Points on a hilly landscape, in no order, each with its height.
A ball rolls from a point to the lowest of its 5 nearest points, and stops where none of them is lower. Distance is the straight distance between rows; heights are no part of it.
Pom: [ 41 122 150 156 103 134 137 120]  h=504
Mobi: [168 102 126 131 157 142 126  88]  h=605
vop: [ 85 128 120 182 165 129 148 139]  h=273
far: [110 162 100 189 150  75 159 200]  h=113
mufe: [179 133 136 102 111  93  95  79]  h=102
zav: [130 147  93 137 173 131 149 183]  h=245
tapat: [121 101 130 131 127 114 126  78]  h=119
bupep: [133 112 144 101 101 131 114  88]  h=99
Vipev: [ 70 111 134 158 136 126 143 120]  h=556
bobo: [206 113 159 124 108 147  94  94]  h=199
pobuf: [190 103 134 130 161 155 116 100]  h=616
rudur: [141 114 153  86  83 163 114 103]  h=249
zufub: [154 108 134 114 125 125 119  81]  h=89
bati: [111 162 111 106 116 126 151 202]  h=233
Mev: [125 108 131 113 127 151 124 105]  h=208
suno: [ 61 117 149 190 130 119 147 124]  h=655
vof: [110 136 119 109 131 163 134 161]  h=304
lelim: [109 159  95 156 137  83 160 201]  h=133
bog: [ 49 130 143 172 122 130 145 147]  h=508
Basal: [ 85 122 129 113 112 154 137 130]  h=251
pulo: [200 150 157  97  87  99  66  93]  h=129
bolu: [119 128 133 115 102  74 112  76]  h=147
balep: [148 140 127 110 132 182 124 168]  h=679
mozub: [163 128 114 136 181 163 138 155]  h=888
vigi: [164 103 122 137 167 139 126  95]  h=619
devur: [141 147 129  97 117 170 124 189]  h=62
bilu: [ 87 133 114 130 139 149 140 150]  h=343
Tede: [140 125 128 116 137 169 128 139]  h=468
Dudu: [190 145 133 124 141 186 113 185]  h=760
Tifi: [158 152 131  99 116  69  85  83]  h=96
fuv: [125  99 120 137 147 120 131  87]  h=163
nen: [ 74 130 134  98  97 166 132 141]  h=94
Vul: [114 157  92 141 146 115 149 193]  h=165
mipaf: [165 135 115 124 163 172 128 164]  h=823
Tufog: [180 109 161 111 104 175 102 111]  h=236
Refe: [ 62 109 141 123  94 134 133 103]  h=338
vutil: [188 160 103  96  94 102 158 207]  h=303
nuv: [168 150 120 114 143 163 130 192]  h=614
kabet: [150 113 148 101 115 174 117 114]  h=237
nem: [120 115 141  98  87 116 113  80]  h=120
Mago: [106 124 109 168 176 130 149 146]  h=279
tusal: [ 74 142 121 183 156 121 149 166]  h=200
Deno: [119 136 132 144 115  41 104  75]  h=67
teko: [ 94 109 135 142 109  92 124  75]  h=597
mizun: [104 143 108 155 166 131 145 162]  h=207
teb: [147 134 144  89  87  96  92  75]  h=115
Nide: [180 111 137 126 155 176 119 119]  h=791
Lonap: [119 153  91 163 167  97 161 188]  h=155
vanu: [144 163 104 110 122 121 153 207]  h=90
rak: [ 99 106 136 111 106 136 130  96]  h=61
vid: [168 103 117 146 191 157 132 118]  h=792
Ruda: [133 119 136 118 113  87 112  65]  h=110
mosa: [141 109 136 114 119 108 117  76]  h=95
Tinav: [143 122 111 141 178 154 138 144]  h=897
Vedi: [137 158  92 131 111  74 169 201]  h=196
ziv: [192 136 155  99  95 112  80  89]  h=108
Zego: [ 70 108 138 141 112 135 133 107]  h=76
Mepeg: [155 106 108 156 200 139 140 114]  h=798
suk: [151 159 114 104 120 158 135 199]  h=608
veges: [156 107 126 119 136  99 122  72]  h=98
Lubi: [ 91 166 114 167 124  80 162 203]  h=149
Mit: [140 145 128 114 119  49  90  75]  h=82
Tipo: [ 53 114 174 192 106 107 140 101]  h=766
Nep: [122 165 118  91 108 147 137 203]  h=269
ter: [175 138 150  91  90 100  91  81]  h=106
tuke: [128 111 138 103  98 105 118  77]  h=117
zevi: [115 142 126  95 109 176 137 176]  h=226
legob: [121 163  97 125 121  96 157 203]  h=167
sen: [176 112 153 103 102 132 104  82]  h=97
gud: [172 163 154  79  89  89  70  94]  h=137
dol: [109 114 123 128 143 152 139 124]  h=294
rire: [117 112 123 133 151 146 136 116]  h=286
rus: [ 95 109 130 122 123 142 130 108]  h=234
gunu: [ 93 115 139 100  95 146 125  97]  h=174
botaf: [ 80 155 108 132 122 123 149 189]  h=325
zuliv: [108 147 107 132 147 141 147 173]  h=257
vum: [140 103 120 143 161 139 136 111]  h=368
Numu: [ 94 145 109 178 163 105 154 186]  h=148
bodoz: [ 90 135 129 103 110 167 131 149]  h=154
duze: [201 109 156 135 121 191  98 119]  h=391
pep: [ 99 113 120 159 156 136 144 123]  h=362
bep: [134 103 121 151 156 105 132  79]  h=195
sal: [ 92 109 145 172 124  87 131  81]  h=932
Gapo: [191 107 147 117 125 144 109  86]  h=153
mub: [ 76 112 149 157 100  87 123  81]  h=900

For each start below, name the point where the ball stops.
Tede -> rak
botaf -> far
Tifi -> Deno
zav -> far
Vipev -> rak
zuliv -> far
suno -> far
teko -> zufub
Tinav -> zufub
mub -> rak

Two balls start at each pair of points below. Name the first point that both come to, or write never.
kabet, vof -> never
mozub, dol -> Mev
sal, bep -> zufub
gud, ter -> Tifi
